Points, in no order, along strands that fork, close into loops and pass close to each other.
Points whose rows are less than 90.5 apart are linked; no others are. Some points are linked to none.
Z86: [-13  82  -6 -30 -26 -20  43  15 -61  13 -23   6  28   8   7 -46 -34 -24
  23 -23  -4   5 -28  30   0  16]
Z437: [ 22 -31  44  -3 -27  48  12   1   1   2  -8 -17  -1  23 -41  34  -1   1
 -26  44  18 -36 -22  16  -6 -16]
Z509: [ 32  15 -24 -10  20  51 -16 -29 -16 -44 -20 -17   9   0 -20 -25  51   2
  44 -19   5  20  51 -32  24  -9]
Z257: [ 76 -18  18 -25  22  31 -18 -37 -40 -34 -15  18  30 -22  19   3  62  -9
  28  17   7   1   4 -32  10  30]
Z977: [-23  -3 -25 -79   3  -3 -40  12 -34  35 -39  34  -1 -37 -51  -8  -5 -11
 -14   2   6  14  40  18   6 -34]
Z651: [-32  -1 -26   4 -18 -61  -4  41  10  41   9   4  10 -10  -9 -40 -42 -68
 -38 -25 -46 -12  -5   7 -21  -2]
Z506: [-63 -25 -28  -9  20  -8 -44   0  37  27  -5  11 -41 -34  -4  11  -5  20
 -28   6   8  -2  27  18  -8  -5]
Z516: [ 41 -61 -16 -71  23   8 -60 -15 -14 -18 -13  46  17 -46 -36   0  35 -20
   4  -5 -15  17  51 -16   2 -22]
Z704: [ -5   1 -25 -74  -3 -65 -12  48 -48  14   3  69  37 -21 -38 -22 -17 -20
 -30  -9  -9  16   1   4 -10  -7]
Z108: [ 20  41  14  42  -7   2  53 -29 -34  -7 -10 -59  19  44  11 -10  26 -34
  39 -31 -14 -24 -23 -22  11 -24]
Z11: [  4   6 -39  33 -24 -24  11  16  38  -6  29  -8 -61  18 -14 -25 -53 -14
 -37 -65  13  37  45 -27   5 -33]
Z354: [ 31 -41  26  -5  22 -31  -6 -11 -39  29 -18  -3  65   8  24  21  21 -39
 -19  10   0 -21 -52 -31 -20 -27]
Z987: [  9  -5 -10  39   0  -4  27  24  69 -51  64 -18 -25   7   6  -8 -28  22
  11  -7 -20   4   1   4   7  33]
Z278: [ 17   5 -16 -25   4  11 -18  11   5 -29  16  59   7 -22   4 -24  20  33
  16  26   2  24  18  23   1  67]
Z970: [ 45  -4   3  31  11  22  16 -12  16 -14  19 -45  -8  31 -13  -4  14 -26
  22 -50  -5  -4  12 -55  19 -47]
Z106: [ -6 -36  31  55  -4 -20  20 -27 -14  55 -25 -39  -4  34  29  40  -6 -10
 -30   5  14 -24 -39  -7 -11 -46]
Z957: [-33 -37 -26  21  11 -34 -22   9  48  37  -4  -6 -68   4   2  18 -10   3
 -56 -16  31  14  28 -24 -27 -46]
Z225: [ -2  32   2   5  27 -13   4 -13   2 -13  22  24  18  -7  50   0  24  47
  37  16  -1   6 -20  17  -2  60]
Z673: [ 36  44  -1 -13   6  -2  20 -11 -50 -14 -23  10  55   3  27 -13  37 -26
  29 -23   8  12 -23 -18 -10  22]
Z189: [ -8  -5  -8 -17   9 -32 -17  17 -15  24  -4  14  44 -22   2 -14  -5 -29
  -1  -3 -15 -13  -9   2 -17   5]
Z29: [-59  24 -32  42  25 -45   9  -3  21  38  15 -11 -25   8  39 -46 -39   2
  13 -34 -16  19  20   5   8   2]
Z944: [-32 -21  20  -8 -29   4  -7  43  26   9  15  -2  32 -12 -16 -11  -7 -32
 -16  32 -46 -27  -9  37 -21  39]
Z100: [-57  28 -18 -17  26   3 -15 -25 -16  31 -31 -28  10  -9  -3 -52   9 -39
  23 -18 -21 -10  25   0   3 -17]
Z423: [-10  47 -36 -61   5  -7  -7  13 -45   2 -30  38  28 -20 -25 -45  -9   5
  20 -13   3  25  26  16  10  15]
Z82: [ 16  32 -10  48  18 -17  22 -31 -31  20 -14  -7  -7  32  38   8  17  19
  11 -30  50  19  -6 -32  25 -46]
Z767: [-14 -57 -21 -50  14 -28 -48  37  27  13  15  33 -17 -28 -43   9  -4 -35
 -48 -27   7   3  35 -17 -25 -19]
Z716: [-29 -45   4  -3   0  12 -33   4  39   5  -9   2 -55 -23  -7  45  -9  34
 -58  38  41  -5   3  -8 -25 -20]
Z56: [ -6  38  -6 -26 -40  -4  28  25 -25  19 -20  52 -15  10 -27   4 -36  20
 -30 -34  52  42  10  20  -6 -28]
Z73: [-19  11 -13  33 -24 -61  28  14  11  27  21  -2   9  15  12 -39 -58 -44
 -27 -34 -27   2 -21   5 -13  16]
Z76: [ 37 -25  -3 -11  20  53 -29 -61  -3 -40 -16 -15 -18  -9 -25   7  39   9
  35  -4   5  12  57 -33  34 -28]
Z450: [ 66 -36  21 -11  -3  70  -1  -9  24 -78  31   7 -41   4 -19  23  22  18
  41  26 -13   5   4  -4  22  32]
Z605: [-30 -18 -18 -13 -23  44 -18  18  40 -21  -1   2 -69   5 -48  19  -7  42
 -24  14  31  19  50  21 -15 -21]
Z434: [ 30  -3   4  33   1 -44  12   6 -11  33  12 -17  40  23  24 -16 -14 -61
 -15 -38   4  -1 -35 -41 -17 -22]
Z782: [-43 -52 -37 -28  11   0 -61  17  36  17  -3  12 -48 -29 -29  19   4 -13
 -36 -13   6  -1  49  -5 -14 -23]
Z302: [-51 -19  -3  38 -29 -37  15  -4  -7  74 -29 -26 -22  19  10 -10 -56 -34
 -45  12 -12 -17 -19  26 -15 -18]
Z395: [ 16  27  16  55   3 -23  53  -2  32 -23  32 -11 -16  27  51  29 -16  48
  21   2  14   0 -40   9  19  27]
Z398: [-48 -25   9 -31   8   3 -35 -13  -3  40 -32 -27  19 -42 -19  -1   5 -24
 -15  21 -31 -42  12   9  -3 -32]
Z448: [ 27 -15 -16  32 -32   7  21  26  32 -17  18 -20 -68  45 -45  -7 -51 -31
 -42 -60   5  30  31 -29  -3 -57]
Z529: [ 46   1  10   1  -6  54   9 -10  16 -53  16   9 -32  17 -12  21  23  50
  25  13   9  13   9   9   9  16]
Z739: [ -7  66 -29   7 -12   6  23  10 -16 -17   7  -5  10   3 -14 -62 -13 -19
  25 -47 -25  23  18  10   8   5]
Z290: [ 53  25 -16   6   4  45  31 -15   3 -62  -3 -10 -26  17 -11  17  43  53
  54  -2   8  19  36   0  37  -8]
Z94: [ 44  41   7 -18   6 -14  21  15 -32 -28   8  21  68   7  30 -17  19  -8
  34  -2   2 -14 -36  -1 -16  52]
Z815: [  4 -16  18 -29 -34  43 -17  -2 -19   4 -45  31 -20  -6 -37  40   7  51
 -35  31  51  20  18  23  -8 -35]
Z820: [ 25 -54   4 -13  33  17 -51  -9  40 -39  34  27 -26 -25  25  35  29  56
   6  31  10  13  17 -13  -3  49]
Z120: [-50 -10 -23  33   4 -34  -3  -5  30  30  10 -11 -51   7  15  -6 -39   1
 -37 -18  14  23  25   3  -1 -26]
Z83: [-23  11  -2  24 -22 -11   8 -11 -34  54 -41   4 -13  33   5  12 -14  21
 -30 -13  41  12  -2  -1  16 -50]
Z697: [ 70 -61  53 -25  -3  48 -23   0  13 -25   1  10 -15  21 -21  60 -10 -29
 -15  21   9 -13 -20 -58 -19 -42]
Z724: [-14 -29 -14  17 -20  21   9  14  50 -24  23 -22 -77  30 -30  15 -20  17
 -37 -24  25  24  42  -8   5 -54]
Z431: [ 60  24   6   7  -3  -8  29  32   3 -29  33  17  17  24   2   7 -15 -31
   4 -43  22  17  -9 -26  -3   1]
Z492: [-11 -36   4 -16 -12  56 -29 -16  16 -19 -22  -5 -64  -1 -46  27  16  34
 -20   8  30   9  56  -2  -8 -47]
Z565: [-15  -1  12  21  -4  12  14 -15  19  -2   7  -8 -19  13  20  45   5  78
 -18  58  36 -14 -26  23  -1  23]
Z201: [  1   2  29  16  -4 -43  27  20  -4  30  10  16  45   5  33  13 -13  -7
 -15  20   1 -20 -69  16 -22  32]
Z737: [-38 -24  -6  11 -28 -34  -7  21   3  51 -15  20 -30   3   0  16 -42   5
 -63   9  33   5 -15  21 -21 -30]
Z68: [ 24 -27  43   6  19 -18 -16 -41 -35  39 -18 -19  68  -2  45  37  16   3
  -5  21  -2 -36 -62 -17 -13  -3]
Z125: [-41 -19  23  -9  18   6 -35 -52 -28  26 -43 -35  52 -32  31   2  30  -3
  15  27 -26 -37 -18   5  -5 -11]
Z781: [-85 -20   8  37 -17 -35  -5   2  20  66 -15 -30 -36   6  14  -3 -32 -17
 -26  26 -33 -27 -19  37  -5   1]
Z412: [ 16 -66   2 -65  39 -32 -61 -23 -44 -13 -20  30  58 -66   6  -4  38 -17
   4  24 -33  -8  11 -18  -1  23]
Z252: [  0   2  -2   8 -33  14  11  30  16   5  -9 -15 -12  16 -37 -15 -29 -22
 -24  -6   3   2   9  26  -3 -25]
Z926: [ -6  -2  14  -2   6  27  -8 -16  14 -34  -5 -14  36 -24  16 -19  37   8
  38  38 -44 -23  -2  18   7  64]
Z222: [ 17 -47  25   5  44   7 -49 -52   5  16   2 -14   1  -8  42  57  24  40
 -12  10  21 -10 -11 -41  -5 -13]
Z791: [-86  18 -23  26  21  -9 -15 -19  11  36 -14 -44 -12   5  14 -46  -7 -25
  21 -17 -38 -11  27   4  19  -8]
Z938: [-33  27 -14 -10 -34  -9   5  16 -33  47 -44  29 -29  14 -18   6 -27  16
 -40  -4  45  31  14  27  16 -47]
Z748: [-24 -25  28   3 -16  38   0  -8   8   9 -14 -18   6  -1 -25  19   8  12
 -17  51   2 -42 -20  42  -5  -2]
Z583: [-56  54  -3 -11  -5   7  13 -13 -28  27 -29 -29  21   9   8 -49  -5 -29
  32  -7 -11 -11  -9  15   7  -2]
Z960: [ -1  54 -17 -21  -2   1   8  19 -12 -31  19  15  37 -11 -12 -54   2 -12
  28 -24 -25  21   5  12   8  47]
Z443: [ 62  22  26 -16 -34  36  31  -7 -46 -19 -22  11 -10  21 -24  55  32  19
   8  13  38  -1 -22   8   4 -11]
Z203: [ 16  28  10  44 -25 -47  44  15  -4  12  32  19   7  18  29 -21 -52 -15
 -13 -33   4  12 -13   2 -20  14]
Z918: [  0  58  -2 -28 -26 -16  39  11 -64  28 -39  16  23  10 -18 -19 -16 -17
   0 -10  22  13 -23  19   6 -24]
Z621: [ 10  74  -6  43 -14 -10  69  -5 -32 -29   2 -38  23  33  21 -34  19 -29
  50 -47 -22 -17 -26 -11  12  17]
Z805: [-29 -45  -8 -54  36 -39 -63 -31 -38   8 -29  29  58 -80  27   2  34  -9
   9  39 -56 -23   4   3  -4  16]
Z445: [-77 -12   7 -34  13 -28 -40 -32 -34  50 -48 -24  41 -43   7 -10  10 -18
  15  21 -42 -40  -5  21  -7 -10]
Z161: [-18   9  29  41   1 -11  12 -48 -32  52 -38 -22  24  22  35  23   5   8
  -6  11  22 -17 -37  -3   1 -27]
Z627: [-19  38  17   0 -28  25  25  -8 -26   5 -19   7  -1  13 -14  10   4  39
  -6  24  31   4 -22  42   1  -1]
Z703: [ 32 -21  14  12  13  19  -6  -7  33 -41  31   4 -14  -7  33  32  24  49
  18  40   7   0 -15 -14  10  51]
Z227: [ 57  -6  29 -16 -47  58  25  23   2 -40  -8   0 -43  44 -62  49  -9  -3
  -1   3  25   0  -1  -5  -1 -39]
Z338: [-64  17 -32   6  19 -43 -13  13  22  38  11   5 -11 -13  20 -32 -29 -21
   1 -17 -29   7  16   8 -11  21]
Z502: [-17  11  27 -13 -33  25  14  10 -11  21 -17   8  -4  -2 -17  16  -1  33
 -21  55  12 -28 -31  62   1  14]
Z319: [ -7  -2 -44 -13 -27 -44  -9  66  25  -3  40  41 -12 -35 -42 -35 -55 -44
 -50 -47 -17  16  26   2 -21   8]
Z250: [ 33  56  -9   2  -7  -7  37  28 -16 -33  28  21  52 -11  13 -33  -6 -25
  25 -27 -10   6 -20   1 -13  50]
Z122: [ 13  -2  16 -12  16   5  -7 -38 -64  30 -37 -12  38   7   7  23  28 -22
  -1 -10  25 -12 -19 -28  -3 -52]
Z297: [ 59 -75  38 -18  23  16 -23  23  23  -9  21  -1  -5   0  -3  49 -22 -39
 -27   8   2  -6 -34 -64 -17 -25]
Z323: [ 10 -52  -2 -32  15  29 -53  -3  38 -29   6  19 -31 -25  -4  27  16  36
 -16  27  13   5  31  -9 -20   3]
Z547: [-20 -29  23  -9 -20  18 -10  23  30  -1   2 -10   2 -16 -47  10  -1 -21
 -31  33 -18 -28  -3  18  -8   4]
Z915: [ 10  13 -18   0  30   5 -23 -13   2 -19  18 -14  30  -4  21 -36  37 -22
  41 -27 -28   6  19 -32   2  22]
Z846: [  5 -14 -16 -14 -17 -37   8  55  13  17  26  15  15 -12 -32 -28 -39 -62
 -33 -22 -16  11   0   5 -22   6]
Z320: [-58   1   4  23  -5 -42   4 -23 -34  88 -51 -25   4  14  34 -19 -30 -25
 -17   8 -20 -21 -35  28 -11 -27]
Z641: [ 29  29  25  30  18   5  37 -45 -48   3 -27 -38  24  40  34  18  40  -7
  37 -12  20 -27 -38 -26   9 -14]
Z841: [ 13   9  15 -20  13   6  -6  -4 -20 -27  -7  26  58 -26  30 -17  36   0
  37  34 -29  -9 -19   6   1  82]
Z888: [  8   8  -3  18  -4  32  23  10  21 -14  12 -10 -20  18 -16   5 -10  -6
  -7 -10  31  11  18  -4   9 -26]
Z642: [ 76 -31  30 -27 -10  66 -14   5  15 -66  10  -1 -16   9 -51   8  24 -14
  30  11 -18   2  23  -3   9  11]
Z219: [ 25  -9  -8  -1   4  26 -15   9  45 -56  34  28 -23 -18   8 -17  21  41
  23  24  -6  23  24  20  10  69]
Z963: [ 56 -21  27 -29 -32  58 -16  11   2 -45   4 -10  15   4 -76 -14  13 -37
   7  19 -27 -14  15  10   3  -5]
Z118: [-38  84 -19 -12 -23   8  44  -8 -49  31 -39 -20   2  16  -6 -59 -23  -9
  23  -8  -6   6 -14  37  13  -2]
Z369: [-41  34 -48 -90  19 -48 -26  30 -39  15 -14  51  14 -34 -21 -49 -10  -7
  15  -9 -18  22  27   8   3  15]
Z197: [ 18  53   8  21  10  -3  38  -9 -26 -22   8   9  15  17  44   8  17  43
  46   1  15   7 -15   2   7  37]
Z156: [ 36 -10   1 -42   1  11 -13  15  -4 -50  12  31  47 -31   3 -35  37 -18
  24  21 -50   2 -14   0  -9  69]
Z154: [ 28 -10  20   1  19  11   2 -13  -3  -9  -4 -23  20  13  -1   2  28 -26
   5   3   0 -13 -17 -30   2 -16]
Z23: [ 14  12 -23  -8  -3 -47   6  43  15 -12  34  26  32 -10  -9 -39 -29 -42
 -15 -47  -9  20   1 -10  -9  33]
Z575: [ 18  -2 -17 -44   5  -5 -19  35  17 -39  28  47  27 -36  -4 -41   2  -4
   2  10 -30  16  12   3 -12  64]
Z714: [ 35   5  -8  49  -4 -15  58  27  46 -55  61 -21 -33  18  12   9 -39   9
  12 -32   0   4  -2 -13  13  -3]
Z289: [ 28  68  -2  39 -19 -23  71   2  -3 -30  36   0  -7  24  31  24  -5  44
  39 -20  27  14 -18   4   9  19]
Z236: [  4   9  14 -21   4  39  -8 -41 -45   6 -47 -13  21   8 -22   5  34 -12
  14  -4  26 -11   8 -19  12 -43]
Z135: [ 59   5  35 -14 -55  30  38  18 -21  -4 -18   8 -17  42 -47  51   1  -1
 -16  -6  51   2 -21  -4 -10 -36]
Z629: [ -5 -44  31  28   7 -22  -8 -12  -5  64 -13 -29  21  11  13  19  -2 -44
 -37   8 -11 -30 -47 -19 -10 -48]
Z390: [-69 -27 -12 -51  37 -37 -55 -12 -16  23 -16  31  34 -60  12  -1  12   7
   9  40 -43 -24   3  25  -6  31]
Z294: [ 63  24  20   7   2   3  28   1 -12 -36  20  -7  44  20  23   5  35 -21
  55   5 -24 -25 -33 -17  -3  48]
Z690: [ 57 -28  24   3   7  42   7  14  43 -50  41 -31 -25  21 -24  18 -11 -26
  24   6 -22  -5  -7 -42   2 -12]
Z309: [-12 -17 -13  18  41  38 -20 -42  45 -34   5 -44 -14 -14  -4  -7  36  10
  38   2 -20  -3  48 -26  25 -15]
Z70: [ -4 -51  20   6  22   9 -34 -24  12  14  -1  -5 -30  -9  12  55   8  44
 -28  31  41  -3  -7 -18  -3 -22]
Z698: [-53   7  -8 -20  16 -42 -12  20   8  33   9  44  11 -23  45   9 -26  39
 -12  27  18   8 -29  40 -19  41]
Z207: [ 32 -20  27  -2  23  12  -6 -26   3   1  13  18  21 -11  33  36  26  37
  13  32   5   0 -21  -9  -6  31]
Z131: [ 29  -2   7  -3  13 -29   2   5 -32  22  -8  12  45   8  15   1 -10 -37
 -20 -19  11  -2 -26 -16  -9 -18]
Z653: [-90 -24  13  18  32 -24 -47 -39   4  64 -23 -41  17 -24  59   6  14   9
   9  20 -37 -33 -18  10   3  -2]
Z373: [ 26  39  -2  35 -42  -7  61  26  26 -38  41  10 -48  17   0  27 -40  40
  -2 -19  38  16  -6  18   5  14]
Z465: [ 31   1 -17  37 -11  13  25  11  26 -20  19 -50 -39  39 -41  -1 -18 -31
  -5 -62  -6  20  27 -39  23 -56]
Z341: [ 24  63 -11  42  -9  12  69  -4 -19 -31   8 -41  12  31   9  -8  29  11
  57  -5  -6 -16  -9   4  26  23]
Z467: [-34 -12  20  15  17   2 -21 -35 -11  34 -26 -24  17 -11  31  12  14  18
  -7  17   4 -28 -18  12   5 -14]
Z868: [ 13   8  11  49  -7 -10  28 -25 -17  25 -11  -6 -20  41  20  38 -13  25
 -14 -14  55  10 -13  -9  20 -45]
Z640: [-36  -3  20   5  -1 -46  -4  13  -6  30  -8  28  38 -18  47  17  -9  29
 -11  38  -4 -20 -46  30 -30  48]
Z232: [ 29  -3 -12  -4  13  54   1 -40   2 -46 -10 -15 -41  13 -23   4  43  52
  42  -5  19  10  55 -19  46 -40]
Z312: [-12  32  11 -24 -15 -13  17  26 -42  21 -21  31  38   6  -1  -3  -7  -2
 -10  25  10   0 -40  27  -6   3]
Z273: [ 25  15  22   0 -19 -15  35  22 -19  -1  10  11  33  11  -6  12  -7 -14
 -14  22   9 -25 -51  17 -15  19]
Z419: [ 53  38   5  27 -21 -33  34  20 -10  -6  29  31   5  15  26  12 -40   2
  -8 -41  34  26 -22 -16  -1  10]
Z867: [-21 -28  -8 -48 -36  35 -31  19  15   3 -33  35 -42  -3 -50  17 -10  45
 -41  10  46  32  37  14 -20 -27]
Z104: [ 54  14  15 -24 -10  42   1 -28 -61  -5 -40  -3  26   8 -18  24  45  15
  25  16  38   2 -11  -8  -1 -12]
Z686: [-50   3 -26  -6  27  -4 -37   8  27  22  10   4 -16 -33   4 -25  -6  -4
   1   2 -15  10  32  17   2   7]
Z937: [-49  25  -5   0 -28  19  17  22  11   8  -4  -7 -27   3 -32 -13 -28   1
 -16   7  -5   2  13  61   6   9]
Z717: [  6  36  -8 -18   0  49  -3 -32 -46  -6 -33 -12  18  -8 -23 -22  37 -11
  36 -10   1   7  24  -4  15 -10]
Z744: [-28   7  -6  10   6  41 -11   0  43 -36  19 -29 -10 -11 -28 -15  15  12
  20  18 -31 -19  42  16  21  20]
Z213: [ 16   7 -31 -47  -8 -34 -14  44 -24 -17  12  43  33 -29 -29 -26 -10 -35
 -19 -32 -20  28  17  -7 -13  14]
Z486: [ -5  59 -14  25   7  13  36 -19 -14 -24  -6 -19  -2  26  11  -3  20  44
  51 -15  14  20   4   0  23   9]
Z895: [-16  15 -23   7  19 -16 -19  17  26  -4  39   0  30 -11  12 -41   2 -29
  17 -20 -32   3  16 -19   6  37]
Z594: [-66 -27   0  52   7 -41  -5  14  57  34  28 -21 -27   7  24  -2 -27  -9
 -35  15 -27 -22 -19  14 -13  18]
Z764: [ 12  78 -24  24 -44 -12  60  14 -20 -21  20   7   5   5  -4 -44 -39 -16
  29 -44  -5  16  -6  16  10  32]
Z432: [-42   2  14  26 -29  -4  20  38  31   9   9 -12   3   5 -10  -4 -28  -7
 -22  44 -17 -29 -34  43  -6  33]
Z585: [-41 -33  -2  26   3   4  -7   3  48   1  -1 -16 -82   5 -18  28 -14  26
 -52  12  27   6  21   0 -11 -42]
Z750: [ -2 -12 -28  44 -13  -2  30  27  63 -36  39 -13 -73  11 -24  -6 -38  16
 -12 -48  11  29  47 -13   9 -38]
Z116: [ 51   4   2  20   4 -26  26  18   6   2  29  -8  16  22  12  -6 -29 -56
  -5 -68  -3  21 -16 -54 -12 -20]
Z345: [ 17  17  -2  27  20   7   7 -52 -48  29 -34 -27   5  30  17  15  29  -6
   8 -34  44   1 -10 -32  12 -65]
Z313: [  8  27 -15  -5 -32  -8  20  33   2 -11  14  48 -28   9 -16   6 -31  38
 -21 -33  52  47  38  16  -3  -3]
Z220: [ 32 -17 -18 -61  12  -9 -42   3 -19  -5 -13  50  26 -31 -13  -9  23  -6
  -7   3   2  21  25  -6  -4  -1]
Z959: [ 65 -14  27   0 -27  62  24  29  40 -63  22 -30 -48  38 -47  37 -12  -9
  13   8  -4  -4  -7 -22   1 -25]
Z287: [ 54  15 -10   8  38  11  -8 -22   6 -27  14 -34  21   8   1 -17  26 -36
  33 -43 -15   1  11 -62  12 -10]
Z774: [-22  57  -4  -7 -20  35  13   6  -7  -3 -16   9 -27   6 -21 -22 -16  40
   1  19  24  13  13  42  16  -5]
Z327: [-13 -11   4  25   3  17  17  20  65 -40  34 -13 -25   1   9   6  -1  36
   9  31 -11  -9   4  30   2  49]
Z647: [-58  -8 -17 -47  26 -35 -38   6  -3  35 -14  45   9 -40   9   5  -5  31
  -9  37  -5   4   1  27  -7  25]
Z261: [-21 -17  13  18  -3  29  -6 -10  40 -21  15  -6   4  -8  12   7  18  41
  17  54 -37 -26  -6  30   9  62]
Z633: [ 54  21  26  23  12   6  17 -27 -32 -11  -6 -19  34  21  45  19  45   1
  40  16   0 -27 -50 -16  -4  29]
Z384: [ 97 -26  20 -23  21  33 -13 -11  -5 -43  18  36  23 -13  30  20  28  11
  30  14  -2   9 -13 -27   6  53]
Z951: [-15 -76  -5 -31   3  16 -61   0  36   7 -10   6 -48 -30 -21  39  -1  22
 -41  19  19 -14  35 -10 -28 -25]
Z800: [-39 -15 -15  14  13 -42 -19  25  15  36   5   3   8  -6  17 -19 -12 -41
 -27 -20 -25  -6  -3  -3  -8  -6]
Z656: [-54  19 -28  52  21 -36  11 -17  24  22   4 -20 -52  14  34 -14 -22  34
   1 -29   7  20  20   6  20 -28]
Z825: [-20  22 -18 -32  21 -11 -20  -8 -41  19 -26  15  41 -21   5 -24  19  -6
  10   3  -2  19  13  -1   0   3]
Z489: [-42 -46   9   8   8 -17 -14  -6   6  54 -24 -33  13 -16 -13  -2  -4 -51
 -33  13 -32 -43 -19   1  -2 -35]
Z795: [-37   5 -35 -83  11 -67 -26  51 -33  19   4  59  42 -33 -32 -39 -11 -22
  -4   9 -41   3   3  20  -8  22]
Z393: [-76  -3  -3  42  25 -29 -20 -24  15  50   2 -27 -11  -2  60  -8   3  14
  12  -3 -27  -9  -8   8   6   2]
Z602: [-40 -34 -12  37 -15 -43 -10  30  73  14  37 -24 -58   8   0  -6 -41 -33
 -48  -8 -26  -6   7   1 -28   9]
Z413: [ 22  82  -5  31 -26 -23  78   4 -16 -34  40  14  -1  -5  23 -24 -23  21
  44 -39  13  24  -6  19   4  36]
Z941: [ 63 -81   9 -66  30  -4 -59 -20 -34 -23 -14  43  34 -51   3   6  42 -27
  -5   9 -17   1  29 -27   9   2]
Z544: [-81 -28  17  24   8 -27 -23 -35 -19  87 -39 -45  13  -1  31   0  -8 -17
 -14  17 -35 -40 -24  20  -3 -23]
Z33: [  9 -20  -4  17  10  50   2 -24  36 -66  13 -43 -19  -7 -18  -8  37  25
  46  23 -38  -8  42   4  32  14]
Z267: [  4  35 -16  26 -27  -9  37   9  23 -39  30  23 -55  12   1   0 -47  58
  -1 -42  50  40  37   7  16  -4]
Z503: [ 11 -27  15   4  -4  46 -16  -3  25 -14   5 -28 -42  13 -31  29  13  15
  -8  -6  12   8  28 -17   7 -36]
Z759: [-15 -23  -5  -9  12  48 -23   1  56 -50  36   3 -20 -28 -16 -26  22  26
  15  42 -32   2  41  12   9  55]
Z537: [ -8   0  11  48   4 -13  30  -4  28   3  24 -11 -31  21  39  38 -22  45
 -18  20  27  -4 -30  17   6  -4]
Z664: [ 36 -22  28  18  11  22   8   4  24 -15  32 -27   3  19 -10  12  -6 -38
  -6   1 -16 -14 -20 -31   1   2]
Z505: [-15  22   6 -18 -20  34 -10 -19 -42  25 -43  12  -3  10 -21  20   0  48
 -16  24  44   8  -2  22  17 -32]
Z440: [ 48 -45  47 -18 -20  51  -5  -3  -5 -10  -4 -23 -14  12 -62  44   6 -19
 -19  24  12 -23 -14 -25  -9 -44]
Z953: [-35  21 -23  41 -17 -26  25  -8  -8  43 -19 -47   0  30  -4 -57 -28 -62
   3 -34 -49  -4   0  -5  -5 -23]
Z479: [-17 -36 -48 -25  13 -49 -41  56  43   7  34  39 -19 -36 -23 -24 -24 -46
 -43 -36 -13  10  23  -9 -29   3]
Z113: [-80  28 -22  41  34 -33   5 -31  -6  47 -19 -44  -5  18  66 -33 -12   2
  29  -9 -43  -7   0   1  20  -7]
Z217: [ 65  18  -8 -12  17  21   7 -14 -37 -31  -2  26  32  -2  20  -4  51   4
  39  -8  15  23  -1 -22   7  26]
Z361: [ 37 -30  39   8  39   1 -29 -46 -24  16  -3   1  35  -6  55  50  29  28
   3  28  16 -13 -43 -28   0   0]
Z176: [  6   4  -1 -15  12  13 -10  -7   4 -18   5  41  24 -16  36   6  20  63
  20  53  -3  11  -2  39   8  72]

A fork is a point with three links, a tip a point with one. Leave the first point through the second and follow the links. Name the first fork or tip that comes.
Z918; Z312: Z220
Z122; Z345: Z373
Z220; Z516: Z602
Z963; Z642: Z236
Z895; Z915: Z585
Z774; Z937: Z627

A piece is two or more points that can be reached from each other along the links. Count, over all rows, the pieces, the separate loops (a circle has one, a figure eight two, a Y none), the forks (points with three links) and the tips (points with one).
pieces: 6
loops: 9
forks: 18
tips: 12
